Points on a hilly landscape, in no order, each with its height.
A ball rolls from a point to whichever of its 2 nearest points has the largest drop for the distance, and stops where none of them is lower. Distance is the straight distance between rows; heights are no part of it.
kuz h=4.29: [114 106 118 100  93 133 107 148 122 112 131 159 175 102 130 103 151  89
 108 130 165 109 134 143 124 186 145 116  62 144 140 151 134 110 124  66
  95  87 188 153 148 114]
Zilaf h=6.20: [104 168 141  66 198 165 141 153 124 189 172 116 127 113  86 132 131 148
 158 130 156 142  92 146 142 195 119  98 133 114 154 105 157 157 166 108
 157 150 187 185 115 151]
Pil h=3.75: [136 124 126  91 158 145 155 145 135 134 201 154 120 133 144 138 137 143
 161 144 123 211 146 134 114 131 124 128 192 156 179  92 137 184 128  96
 134 215 186  92 166 140]
mosi h=3.91: [161 148 131 151 166  73 136  94 184 183 105 152 123 116 119 198 109 155
 129 127 108 144  96 126 171 124 115 100 140 134 121 171 141 118 170 145
 129 148 123 105 117 172]
Kib h=4.67: [128 107 149 146 124 109 141 122 158  77 126  80 102  92 153  75 156 109
 154 148  54 108 134 150  94 122  98 198 140 134 127 118  75 106 142 117
 125 166 117  79 155 131]
Turek h=6.77: [130  97 166 105 100  85 132 106 133 130 144 152 145 146 151  90 145  97
 106 150  92  74  76 115 100 129 142 109 101  96 127 188 114 103 136 164
 121 143 127  90 108 121]
Nug h=5.39: [107 187 128 171 163 175 139 133  47 152 140 107  94 103 159 127 104 119
 146 142 164  71 121 153 152 127 122  98 170  66 143 119 136 139  89 136
 207 122  96 183 121 154]
padu h=3.76: [174 104 127 127 103 121 164 123 120 141 127 154  97 166 112 146 121  64
 140 128 122 132 130 128 113 186 105 107 119 119 151 122 117  68 141 125
 144 121 121 150 143 165]
nali h=6.55: [154 167 105 138 166  90 110 143 137 149 170 105 156 166 154 134 124 177
 117 143 163 145 122  73 169 164 139 136 141 135 109 134 155 129 127 114
 122 156 131 109 177 177]
rafo h=7.48: [129 175 136  97 132 129 104 206  91  86  97 145 128 127 119 166 139 140
 181 129 125 155 144 135 118  91 140 144 145 117 105  90 156 173  81 105
 145 108 125 136 140 183]
Keto h=4.33: [ 96 125 107 149 125 118  93 112 106 119 110 106 157  89 122 119 144 195
 108 100 140 115 127 100 137 113 158 110  86 138  92 127 146 116 101 117
  91  94 100  95 121 135]
dag h=3.84: [ 91 108 124 139  95 181  95 165  57 118 110 132 161 161 173 111 135 165
 153 179 148 102 136 181 177  64 163 134 117 145 138 165 176 161  94 182
 162 125 106 111 107 132]
dal h=6.09: [129 151 108 105 196 108 137 110 152 178 169 116 156 105  91 138 121 143
 131 109 147 122 107 126 151 182 132 117 116 126 149 150 115 127 152  64
 108 135 162 164 118 122]
momef h=3.27: [112 144 120 114 185 140 158 135 101 116 142  80 110 160 127 130  89 145
 141  99 129 145 119  96 132  86 154 158 155  87  97  82 128 150 126 100
 144 123  82 178 143  82]
puva h=6.47: [131 160 105  92 156 112  95 147 138 155 145  79 143 168 146 105 117 172
 146  95 218 128 140  90 194 181 134 144 112  97  99 122 154 162 147 115
 174 135 156 132 164 136]
vos h=5.37: [100 100 108  88 152 107 130 137 145 106 111 103 182  68  93 132 146 150
 134  78 139 104 152 138 133 123 115  79  48 156 139 107 128 144 143 110
  93 103 160 104  66  94]
Dedi h=6.89: [113  78 177 160  74 131 139 125 110  80 122 137 153 151 182  88 139  86
  78 203  81  70 108 132 105  98 144 138 118 142 131 179 103 100 127 167
  97 142 105  96 136  80]
gumos h=4.10: [140  99 118 173  85  85 119 100 146 164 124  87 148 134 141 118 115 123
 129 147 175  62 162 138 151 126 119 114  87 105 126 163 116  99 106 100
 118  84 109 131 107 122]
gumo h=5.75: [118 131 115 138 131 144 152 158 108 125 119 119 174 164  88 149 100 111
 166 141 160 137 178 176 153  75  90  90 129 109 180 131 121 134 116 140
 176  71 126 201  61 118]
zus h=4.89: [117 158 139 122 134 201 119 129  76 163 129 118 111 108  96 140 137 115
 146 122 191 126 101 177 127 156 140  61 148 116 197 105 138 137 125 124
 184  94 147 183 100 135]
gube h=5.61: [ 85 121 113 125 135 131 177 167 111 118 153  80 117 156 119 149  87  93
 175 142 151 131 166 189 155 143  98 109 153 102  94 128 114 147 146 181
 183 136 133 206 112 106]
zol h=5.12: [113  95 132 190  81 134 146 121 185  98  73 137  86  66 118  95 142 143
 148 149  87 125 133 149  78  92  74 226 147 197 182 109  79 117 135 178
 133 141 116 118 153  75]
Gose h=4.84: [168 144  98 103 151 113 103 184  95  75  80  90 120  80 103 172 133  98
 136 122 118 120 152 132 111 113  92  96 117 128 133 121 127 102 106  92
 128 117 125 100 132 166]
remem h=4.28: [140 142 173 193  69 122 105  96 156 142 116 189  92 126 134 107 149 122
  59 169 101 149  87 120  97 115 147 159 133 110  90 154 119 117 122 194
 119 125 147 106 143 136]
nufe h=3.02: [ 79  98  91 121 104 155 130 105 163 108 140 166 152 108 184  71 163 160
 122 111  99 161 162 127 136 125 156 192 104 162 132 137 135 149 119 131
 103  98 146 139  98 107]
dep h=7.24: [129 163 121 103  97  80 157 138 167 143 149  97 146 152 103 109 103 143
 146 114 176 185 142 115 111 117 112 113 140 140 104 124 111 169 166 153
 110 146 141 114  98  99]
Samip h=4.08: [155 124 148 163 158  88 106  80 176 150  85 160  90 146 135 152 129 172
 147  79  60 146  97 135 182 150 114 151 151 113 122 164 122  93 160 163
 154 167  93  84 156 197]
buz h=2.59: [130 128  65 108 161 188 117  87 114 145 134 113 119 119 190 113 117 154
  78 127 167 131 109  72 171 135 147 194 134 136 125 143 164 133 150  99
 131 122 115 100 156 109]
Pape h=3.48: [137 138 123 155 168 140 146 117 127 107 115  81 104 101 116 139 102 125
 110 131 138 146 143 116 111 112 134 188 130 120  82  87  89 123 133  75
  91 122 109 157 158  91]
bep h=3.44: [ 66 114 117  98 117 166  85 134  97  83  80 160 114 135 170  93 170 193
 118 100  97 150 118 110 131 110 146 177 137 169 114 120 175 150 113 200
 150 130 103 100 114 151]
Lun h=5.54: [100  93 119 128 127 134 133 118 135 115 128 133 189 183  80 172 100 107
 151 114 144 114 165 186 181  48 137 125 145 118 147 189 120 173 119 135
 156  87 153 178  91  52]
rago h=4.06: [ 98 114  86 141 125 148  86 140  97 121  98  95 153 144 130 147 101 129
 111 118 204  90 135 174 179 113 156 121 110 113 113 177 153 149 137 138
 161  77 136 159 140  83]
zimi h=5.70: [164 179 118 172  96 153  97 100 144 190 156 142 138 188 147 109 121 164
  56 131 176 180 114  76 111 112 149 156 157 155 168 124 136 137 134 153
 135 150  99  93 113 128]
fetad h=3.29: [127 141 112 179 109 109 121 125 124 130 142  96  87 122 133 134  76  80
 101 176 176  96 127 124 101 161 141 101 168 155  79 145 114  95 144 175
 119 136 106 150 153 111]
ruz h=5.85: [161 179 118 150  83 158 140 127 114 181 127  97 125 166 153  98  91 179
 129 140 186 195 127  93 126  80 133 108 146 149 205 115 132 168 161 116
 152 135  94 124 112 121]
Luru h=5.46: [134 157 129 112  92  83 110 144 115 132 123 232 153 124  45 138 137 112
  90 126 143 153 100  85  77  94 150 124 152 148 150 149 136 146 138 157
  90  96 139 131 121  88]
tepan h=4.75: [128 118  98 160  71 169 146 134 136 145 129 131  98 167 233  93 100 124
 101 138 117 149 109 116 107 202 144 151 133 166 149 144 114  87 119 124
 159 140  95 159 155 145]
nuto h=5.58: [ 92 138 120 160 167 128 150 146  73 122 179  92 118 132 116 145 114 116
 153 132 142 100 134 141 130 126 130 102 159  91  96  87 138 131 104 201
 190 126 100 186 102 134]
tomu h=5.69: [118  87  83 121 187 143 122 128 109 149 162  64 146 119 132 113 122 112
 109 119 166  32 139 106 150 164 117 136  98  82 161 104 147 117 127  86
 158  90 138 164 138  90]
Mova h=4.19: [131 101 148  91  82 121  97 163 173  81  65 201 106 132 107 103 151 123
 163 136  84 155 126 118  83  64 137 195 146 125 162 129 121 157 122 117
 135 125 157 132 158 111]
kamap h=2.85: [130 142 135 163  77 111 180 142 162 142 169  92 126 138 168 108  91  83
 130 196 135 126 136 160  75 162 101 137 170 130  91 123  88 108 143 152
 118 163 131 145 128 122]
Kud h=2.65: [188 115 158  75 168 144  93 127 110 107  81 191 120 157 106 138 168 108
 157  58  73 138 119 141 155 147 134 132  99 100 176 136 118  98 145 104
 138 146 132 100 161 199]
nepe h=7.33: [137 163 131 109 101  92 155 133 151 129 176 111 124 148 123 122 117 118
 166 116 125 178 155 144  78  78 126 146 215 119 116 100 109 179 131 137
 139 158 136  96 113 118]
teka h=5.27: [164 139 170  88 110  72 163 134 135 133 111 184 140 129  73 136 108  62
  98 124 107 118  81 113  84 143 107 113 128 129 125 186  89  85 145 128
  71 149 117 125 135 100]
zukap h=3.65: [135 175 122 167 112  65 133 165 156 131  98 159 147 144 116 132 114 190
 119 141 110 166 109  88 121 121 137 138 112 153 101 128 128 120 119 161
 125 133 114 128 122 179]
kar h=7.70: [160 135 179 165 110 153 138 147  87 114 153  92 106 135 140 113 100 115
 102 213 132 115 121 101  63 104 167  76 137 128 120  76 109 125 122 126
  94 167 106  92 132 141]
Gib h=7.78: [177 155 166 194 137 174  92 108 108 145 141  87 123 133  99 151 118 124
  91 201 159 114 127 129  93 108 159  97 104 100 119  78 149 103 107  81
  88 104 130 106 136 152]
tuze h=3.59: [ 69  98 136 126 123 162  91 141  70 105  88 173 157 177 161 125 155 154
 128 107 126 117 129 144 194 123 159 163 127 154  89 151 175 148 100 218
 171 113  84 141 123 125]
tele h=3.08: [128 131 124  91 114 143 101 116 106 130 122 165 100 165 149 128 143 115
 164  52 176 155 143 122 144 112 182 148 172 133 116 134 143 167 110 158
 168 114  95 136 136 110]
vuz h=7.58: [128 160 153 134 160 114 100 155 113 109 157 119 143 140 140 117 153 202
 127 163 101 188 114 109 104 100 163 123 154 148 112  98 135 148 106 136
 100 199 134  61 155 165]
Lir h=3.93: [111 100 157 144  92 142 179 115 149 127 135 129 142  77  91 133 120  49
 114 155 146  93 148 176  96 183  82 140 132 171 112 150  89  98 130 130
  59 116 132 194 146  81]
sek h=4.74: [166 117  96 108 187 143 121 171  91  74  62 140 105 108 114 169 139 123
 122 103  51 129 132 124 129 121  96 157 102 119 145  94 130  87 105  65
 134 128 100 119 173 173]
sopak h=5.29: [105 125 118  70 124  82 159 153 156 100  99 154 157  78  69 140 130 107
 117  91 122 143 147 111 125 102  87 129  97 153 115 123 138 167 169 126
  73 110 170 132 111  69]
rupiz h=2.95: [ 87 127 112 120 178 142 126 153  66  91 147  72 127 114 115 133 103 123
 150  94 134 101 165 124 131  79 126  98 135  89 145  94 122 138  71  76
 153  93  91 191 121  85]
nuvus h=3.54: [162 119 141 141  98 117 168  97 164 147 145 117  90 135  89 158  83  58
 123 150 139 121 141 121 103 224  63  96 139 142 113 111 123  76 149  98
  94 134 146 135 163 124]
rosat h=4.13: [135 120 175 191  79 144  79 128 127 112  83 158  58 143 111 107 156 123
 136 150  88 141  94 160 107 103 160 160 118 100 121 132 126  67 107 186
 136 126 114 106 158 162]
Bup h=3.64: [135 158 146 164 179 147 101 149 116 125 128  69 101  87 124 177  87 140
 106 184 151 111 104 115 122 153 150  74 124 116  54  71 167 135 143 120
 132 163 148 105 159 167]
Gesaz h=4.23: [ 79  72  95 147 109 119  87 132 102  79  93 122 169 116 125 107 143 148
 102  85 148  94 161 139 167 118 145 119  83 125  96 157 148 121 117 152
 127  66 129 121 150  82]
talar h=5.50: [ 73  99 121  93 104  89 136 143 180 109 142 111 150 137 125 114 113 124
 207  74 123 141 202 162 141  69 137 107 161 125 112 144  98 183 119 113
 131 112 133 168  87  82]
Gopok h=5.32: [107 136 115  83 161  87 128 182 149 106 111  84 157 104  78 139 122 105
 138 110 120 124 148 187 135 129  91  97  82 118  74 152 100 141 109  86
 112 113 151 203  70 112]
Ras h=2.80: [110 125  77 117 141 164 109  79 143 150 135 165 144 145 173 103 146 176
  88  72 150 174 133  83 171 156 143 177 119 142 125 138 160 132 133 142
 143 108 124 128 114 148]
tavab h=3.81: [146 149 112 104 137 134 139 124 143 133 141 136 145 132 124 123 125 134
 176  95 124 170 175 156 139 100 129 148 116  96 149 122 102 145 112  79
 127  85 142 166 100 145]
dif h=4.62: [153 112 125 121 148 127 154 150 119 101 123 150 121 122 138 130 142 140
 135 130  49 154 134 122 124 179 131 141 101 136 147 117  93 104 112  63
 106 150 113 131 162 190]
Masog h=4.22: [134 148 150 167 109 145 104  71 160 158 117 151  83 167 191 134 106 197
 125  99  74 140  83 137 190 142 107 168 139 126  74 130 154  89 107 147
 116 146  77  84 145 205]
noko h=4.47: [127 115 144 173  84  73 131 114 172  86 107  97 101 127 156  84 135  87
 136 165  90  91 144 156 134 124  91 185 129  98  82 168  95  99 140 164
 135 123 125 110 139 133]
Fepug h=2.70: [140  79 130  68 126 115 135  93 155  88 135 180 120 144 136  93 159  99
 142  38  46 141 131 100  98 109 142 140 139 147 177 127  94 143 170 124
 105 150 137  82 135  93]
vebo h=3.79: [159 156 137 123 181 139 156 168 126 136 109  90 106 126  95 184  81 101
  95 175 153 122 104 101 112 141 115 105 112 109  97  80 145 125 155 104
 134 150 144 165 146 135]
nidi h=6.69: [164 121 190  90 134 105 121 118 115 112 105 172 138 167 146 105 158 102
 100 144  92  98  79  98 154 105 138 156  94  47  74 163 138 130 143 151
 139 135 130 100 143 145]
ketu h=3.78: [150 183 120 157 143  88 125 143 133 181  90 154 145 135 123 200 107 179
 116 153 133 119  74  83 153 116 128 103  99 145 121 138 185 132 144 139
 147 112  86 118 110 184]
nef h=7.90: [116 100 138 172  77 181 100 102 102 131 104 114 111 143 125 119 137 129
 115 128 182 152 116 151 137 164 161  66  88 142 149 101 157  89 124 135
 144  74 135 142 142 134]
momip h=4.86: [163 124 175 160 114 126 166 118 120 101 143  73 139 118 139 115 137 108
 126 132  98 133 149 129  67  85 102 151 146 140 142  70  71 112 132 124
  94 150 101  70 137  95]
kemug h=3.73: [115 116 144 135  98 116 169 128 167 141 130 105  89  89 128 164  83  59
 135 193 130  52 145 137 111 206  49 116 127 163  71 139 134  97 135 130
  95 133 139 167 137 121]
Lafiv h=7.07: [126 115 148 106  86  96 110 145 111 159 132 118 187 176  67 111 106 146
 139 114 200 124 136 155 111  89 150  50 110 114 184 164 105 141 124 114
 114 112 120 170  75  85]
Rigin h=7.17: [133 146 126 102  92 120 144 157 119 156 125  95 136 162  88 128 104 124
 136 143 206 138 127 126 132 130 114  68 104 117 129 122 145 141 163 151
 143 126 133 147  96 120]
soza h=4.14: [132 110 126  96 120 162 134 149 134 123 106 119 162  90 102 134 129  56
 116 151 158 103 141 176 112 178  81 111  91 164 147 166 112  94 111  64
  88  99 161 198 116 109]
gogi h=4.96: [133 100 105 154  63 164 177 141 118 122 127 159 127 177 182 102 123 133
 140 127 113 177 139 145 110 126 130 142 142 144 176 111 107 112 117 161
 160 123 107 153 124 133]
nima h=5.98: [109 119 128 143 178  99 148 101 155 170 201  69 143  95 121 119 118 147
 115 142 129  54 103 106 132 198 129 127 117 129 101 122 108 114 112  76
  93 145 129 164 130 111]
Moba h=5.00: [117  89 145 176  96 125 200 113 148  90  99  95 118  89 131 129 126 111
 123 145  98 144 147 164  83 104  88 161 135 164 125  91  69 122 144 157
 105 134 103 148 124  73]
Duk h=7.85: [115 119 151 200 118 223  85  96  93 162 137 107 116 146 124 121 126 147
 100 168 163 104 103 159 133 117 178  97 110  98 135 102 159  90  99 113
 123  62 107 151 126 122]
Vig h=5.13: [113 229 180 150 147 200 105 156  39 168 105 152 116  98 125 125 136 119
 160 142 199  99 127 179 149 144 128  81 174  93 181 108 156 192  77 115
 210 121 120 172 106 141]
fakof h=5.17: [129  73 117 126  73 165 149 127 127 107  82 182 140 189 163 106 139  97
 171 112 103 159 179 182 168 102 139 159 114 122 197 167 112 102 140 151
 150  89 129 153 128 134]
pemaf h=6.29: [ 94 162 150  52 183 186 120 148 149 172 155 108 118 150  96 115 148 138
 184  67 162 148 121 113 176 171 138 121 168 109 172  70 156 196 164  80
 174 121 185 191 136 115]
lamud h=5.40: [142 144 130 153  80  86 124 110 109 129 111 186 118 111  82 127 120  95
  54 120 135 114  88  78  83 131 151  96 145 154 115 173 103 106 133 162
  94 118 105 125 137  87]
rul h=3.66: [118 145 109 202 109  95 104  58 158 157 120 141  98 116 167 151  97 146
  73 152 125  90 103  77 161 142 114 136 120 125  59 159 157 121 115 148
 132  78 111 129 134 129]
kapiv h=4.58: [134 112 123 129 121  83 103 136 105 135 114  82 143 111 135 138 138 155
 147 155 119  51 143 104 135 101 113  59  88 115 150 132 155 104 100 122
 129 127  95  59  88 169]
Noluv h=4.34: [122 123 166 116 130 152  88 120 137 115  90 205  94 120 113 102 173 129
 172 127  73 138  88 156  93  59 158 204 153 111 172 142 133 138 117 169
 149 127 137 120 108 132]
fites h=3.53: [119 135 108 173 119 106 146 103 161 129 123  93 100 107 187 128  86 136
  68 133 134 116 106  76 122 175 119 140 134 169  62 151 120 109 135 150
 121 148  96 134 144 113]
gidol h=3.63: [139 119 103 114 156 151 138 111 139  96 111 151 115 120 109 147 147 126
 132 100 110 180 155 137 139 109 132 208 122  84  97  96 120 145 130  74
 116  99 147 151 166 120]
naba h=3.26: [133  91 127 106 215 130 165 117 131 118 192 123 151 135 152 109 153 160
 143  87  47 171 176 135 157 133 112 121 128 133 174 108  98 146 162  65
 114 182 111  80 154 147]
mag h=3.49: [153 180 141 174 126 118 116 169 101 132  88 142  98 134 128 165  93 173
 139 153 116 157 113 118 113 132 155 118 144 128  95  91 110 114  97 161
 143 160  87 146 149 202]
seno h=3.97: [167 119 152 150 112 106 116 122 121 105  73 171  76 151  83 158 150  82
 137  96  87 132  94 147 104 131 132 134 127  95 111 133 103  74 123 174
 158 116 109 143 151 168]
Pibon h=5.56: [106  77  72  81 137 129 120 109 104 137 151  89 137 103 165 103 134 115
 132  93 173  70 152 117 161 156 137 101  74 123 156 154 141 119 144 112
 138 126 138 114 116  91]
nomul h=5.57: [145 174 107 156  96 129 122 130 124 175 161 180 153 177  91 119 105 132
  92 135 173 150  95  73  79  92 177 147 177 164 179 129 132 147 129 140
 110 107  91 157 109  75]
sape h=5.24: [147 124 139 194  63 146 142 167 145 118  64 153  77  85 101 116 148 143
 152 175  87 149 140 170  65  92 100 146 142 160 218 101  63  84 103 151
 120 139 119 128 132 121]
babiz h=4.07: [149 121 124  99  99 126 110 133 148 116 101 211 105 133 103 126 161 129
 117 126 133 184 111 112 110 120 140 170 147 127 122 120 148 168 143 170
 133 147 190  99 160 131]
Vofer h=3.55: [145 172 127 148 123  80 145 154 127 167 123 137  84 127 117 177  78 112
 139 167 133 107  86 122 107 151 124  88 157 138  71 148 121 108 143 182
 137 158 101 152 114 161]
kiru h=3.50: [132 135  97 129 172 177  94 112  76 160 128  78 147  97 127 138 120 162
 104 138 172  81 110 131 144  53 151 117 105  97 146 105 169 157 128 100
 144  98  93 101  94 111]
fim h=2.75: [103 107 105  86 135 158 123  93 106 142 182 148 124 153 144 108 133 124
 139  76 143 130 117  92 120 120 183 119 163 150 178 131 139 152 119 129
 145 114 109 145 106  82]
vanaf h=4.38: [132 157 151 186 104 157 127 100 174 178 153 163 123 156 216 105 133 178
 119 152  62 133  97 135 137 149 141 172 119 124 109 135 142  90  83 137
 129 133 114 113 118 194]
Toko h=6.88: [143 108 151  71 103  98  97 140  95 141 109 147 164 128 101 122 156 117
 125 149 141  72  91 152 122  80 160  80 102  96 136 194 117 137 127 165
 124 137 132 103  69 130]
Vedi h=7.63: [144 136 163 170 120 139 102  89 127 118 183  99 125 157 141 116 153 149
  86 161 124 147 110  93  94 148 164 106 135 132  89  90 132 108  97 145
 103 169 141  66 144 150]
kat h=7.52: [117 168 145  93 175 111 101 180  88 106 146 109 162 142 134 118 148 201
 174 126 108 137 139 126 151  98 146 145 131  99  79 104 140 154  83 100
 111 152 125 102 134 188]
Vabod h=5.14: [137 137 175 107 124  83 171 146 162  97  78 135 132 104  81 130 128 110
 139 123  74 142 108 157  80  99  92 148 121 129 122 153  57 117 134 109
  80 148 118 141  97 114]
bizap h=3.52: [114 118 105 102 220 136 180 143 128 120 189 119 125  89 109 153 140 155
 148 120  89 187 166 132 140 143  92 125 145 134 147  67 124 177 154  87
 135 180 172 120 149 143]
mege h=5.88: [133 106 123 140 163 108 119 108 142 127 163  89 146  72 128 159 147 111
 124 132 110  54 146 124 144 198 107 142  86 139  92 133 123  98  97  39
  92 113 137 121 151 150]
vofi h=2.14: [142 113 127 147 139 140 119  81 150 164 161 137 101 122 123 160 128 133
  75 158 150 149  85  90 129 197 115  72 133 163 123 117 180 118 163 149
 125 168 175  93 155 137]
rasev h=4.52: [135 130 152 182  86  80 156  76 197 146 159 117 115 112 154 149 115 113
  91 132  91 123 115 114  74 202  50 125 181 202 103 124 109 106 141 170
  95 193 129  68 146 123]
zem h=2.96: [151  93 106 123 161 124 135  83 156 122 167 132 148 146 170 100 154 138
 104  54  65 171 145 109 125 132 116 164 153 160 169 132 103 127 165 112
 116 176 123  46 150 109]
mip h=4.30: [129  88 124 160  81  95 130  88 167 100  77 108 114 112 142 132 136  94
 120 135 130 102 159 129 169 133  88 131  82 104  89 144 148 102 157 140
 126  72 139 107 139 133]
fep h=4.42: [126 131 136 125 137 104 157 138 134 134 201 149 172 130 123  93 160 138
 160 136  60 129 145 136  94 164 129 132 101 126 158 121  91 109  92  87
 110 132 138 140 105 176]
led h=7.42: [140 179 135 116 132 120 126 158 110 114 166 148 117 137 107 139 151 133
 193 141 150 167 180 119 109  62 140 122 184 100 149  76 150 179  81 110
 150 128 142  98 131 165]
sutob h=3.95: [137 121 121  99 125 136 112 125 169 101 166 175 123 165 131 121 174 150
 120  95 113 221 143 110 107 157 129 168 180 158 127  93 118 174 136 161
 132 189 181  82 166 143]
Deg h=2.43: [174 104 147  44 147 145 148 108 128 127 100 204 132 163 124 130 155  88
 148  70 103 146 111 113 142 131 144 112  95 115 178 140 121 132 180 123
 119 146 159 101 119 127]
zozal h=3.47: [137 167 118 137 197 169  96 133  85 130 110 101 110  76 122 188 129 144
 136 106 140 134  94 158 157 151 135 100 123 112  87 102 160 115 111 112
 150 122 112 111 150 176]
bomi h=5.36: [123  74 122 124 104 134 151  84 152 121 135 168 166 187 128 107 123  90
 142  74 151 142 175 149 172  98 126 137 123 105 146 151 107 139 166 163
 148  76 139 169 101  73]
ler h=4.40: [136 127 173 209  72 104 107  77 191 119 117 138  77  90 166 130 124 115
  61 169  77 104 103  91  90 153  84 151 166 158  84 133 118 110 128 192
 107 155 146  72 149 127]
Lat h=6.62: [173 148 142  98 145 110 145 134 146 140 130 146 143 178 175 136 125 116
 129 144 129 116 100  91 172 158 134 170  98  79  71 134 148 129 140 114
 152 147 132 133 147 181]
Refuz h=5.38: [ 75 111 153  63 111  75 153 160 181  87 103 139 141 130 116 112 123 133
 140  82  88 161 141 116 126  68 145 121 123 144  90 140 123 189 152 123
  95 130 139 152 112  52]
Tokup h=4.66: [125 142 155  69 146 170 121 143  68 132 119 155 103  95 110 171 160  94
 170 132 151 140 115 196 115 102 135  90 153 115 147 119 144 175 107 138
 171 137 152 133  85 149]
dekab h=1.74: [152 105 130 144 121 154 137  86 106 154 179 117 121 128  98 134 123  94
  90 164 164  98 115  71  82 167 126  76 145 162 177 100 139  84 149 131
  98 143 129  81 133 106]
pizoz h=3.24: [ 51 102 109 124 107 135  97 137 147  72  88  95 145 103 180  50 148 189
 151 129  89 135 161 131 149  95 121 179  97 159 119 147 147 146 138 160
 122 123 125  97 103 128]
mupib h=5.45: [ 73 114 130  98 156 119 145 187 119  94 151  90 160 154  65 148  98  90
 160 155 122 119 165 204 141 124 104 101 132 109  78 147 115 144 102 137
 127 123 166 216 104  81]
sisek h=3.85: [109 114 101 172 117 139 122  87 122 164 116 117 121 129 170 129  99 139
 104 140 164  90 112 152 183 120 149 144 124 102  89 185 145 107 129 142
 157  89  95 155 116 112]
Nal h=3.30: [162 153 112 112 157 140 112 130  91 133  90 159  89 131 142 160 133 150
 141  85 145 158 118 120 176 136 143 175 156 123  95 120 150 122 130 153
 159 139  97 102 160 162]
nafe h=3.25: [112 147 118  94 178 188  95 141  68 127 149 102 150 119 129 128 132 151
 150 105 155  98 138 131 139  86 146 126 130  73 143  78 168 167  80  65
 153  88 126 128 132 130]
kuli h=4.44: [137 117 100 143 190 105 112 101 125 146 129  74 146  80 129 164 135 190
 108 119 123  80 124 103 157  97 116  84  98 118 113 109 175 127 131 120
 122 123 116  51  98 133]
Boma h=4.49: [135 114 133 110 135 161  96 110 102 129 136 180 104  93 110 144 192 100
 153 135 113 128 116 182 104  88 171 136 138 114 163 133 138 127 117 165
 147 108 161  99  88 142]
pibi h=6.96: [133 144 139  61 127  99 115 148 108 130 115 146 146 125  75 159 122 115
 139 119 136 122 100 138  94  59 154  78 119 136 145 172 122 160 117 109
  92 124 120 152  63  96]
mibos h=4.76: [140 136 118 121 162  91 143 140  88 117 154  93 135 108 100 153 126 126
 138 146 116 111 143  98 122 135 105  46 120 141 172 106 130  99 117 111
 124 164 115  79 128 169]
zopo h=4.11: [132 162 129  91 113 101 140 156 128 148 167 142 168 142 130  99 122 130
 185 121 132 124 155 173 117 122 123  97 130 103 169 162  78 140  82  99
 131 138 136 166  73 164]
rofeb h=5.79: [122 118  60 118 164 134  81 172 114 101 145  73 161 101 128 157 128  99
 104 105 149  65 150 123 132 186 121 120  84 106 110 106 151 113 103  73
 134  80 129 124 178 141]
vife h=5.44: [106  97 108  83 115  94 164 128 169 127 115  97 152  91 141 108 130 120
 132 111 133 105 150 118 167 170  89  88  57 158 124 142 121 119 188 117
  98 143 157 110  95 112]
vazi h=6.39: [112 122 129  64 144 153 106 153 139 154 134  64 133 167 137  80 122 154
 156  77 191 113 145 104 180 153 153 137 138  89 150 130 146 180 167  77
 143 119 173 175 148  86]
folu h=2.36: [152 110 107 111 168 145 133  75 130 158 125 136 100 108 147 148 127 121
  64 106 155 157  90  87 178 183 134 126 121 144 134 158 153 117 188 111
 124 149 159 104 188 102]
Tig h=5.23: [101 147 138  60 172  62 153 176 163  92 102 136 154  89  42 136 136 101
 130 102  62 111 136 137 113 102  69 128  96 136 100 146 103 136 135 116
  75 127 137 172  76 100]
divo h=2.27: [111 109 105 143 124 164 158 103  99 140 173  85 131 113 142 102 126 141
 109 148 158 130 135 103 103 122 134 105 135 150 191 100 134 128 127 129
 137 118 117 119 101  98]
Zal h=4.24: [170 136 123 158 160 106 107  93 150 132  89 143  90 111 141 140 129 160
 105 115  83 137  93 126 149  92 131 188 176 131 133 186 116  94 145 148
 117 167  94  46 178 147]
tal h=4.43: [ 79  88 130  89  63 131 122 168 128  76 130 192 160 130 141  87 164  96
 132 164 129 145 156 124 101 125 158 143 107 166 135 146 153 158 110  96
  84 101 187 154 145  85]
nivu h=4.56: [ 93 121 106 188  60 155 131 113 175 141 143 150 121 129 225  93 131 139
  85 180 124 137 131 117 130 175 133 170 103 169 117 150 146  98  87 154
 125 112 129 141 127 144]
Lidip h=3.28: [163 145 109 151 113 119 189 102 160 151 151  87 108 106 117 137 100 100
 135 149 167 144 160 127 110 156  68 134 175 153 148  99  92 104 164 120
 107 155 129 102 142 117]

Where does a ball stop that starts at each point below?
dag => dekab
Tokup => Deg
Gose => rupiz
zol => fetad
sape => fetad
mibos => fetad
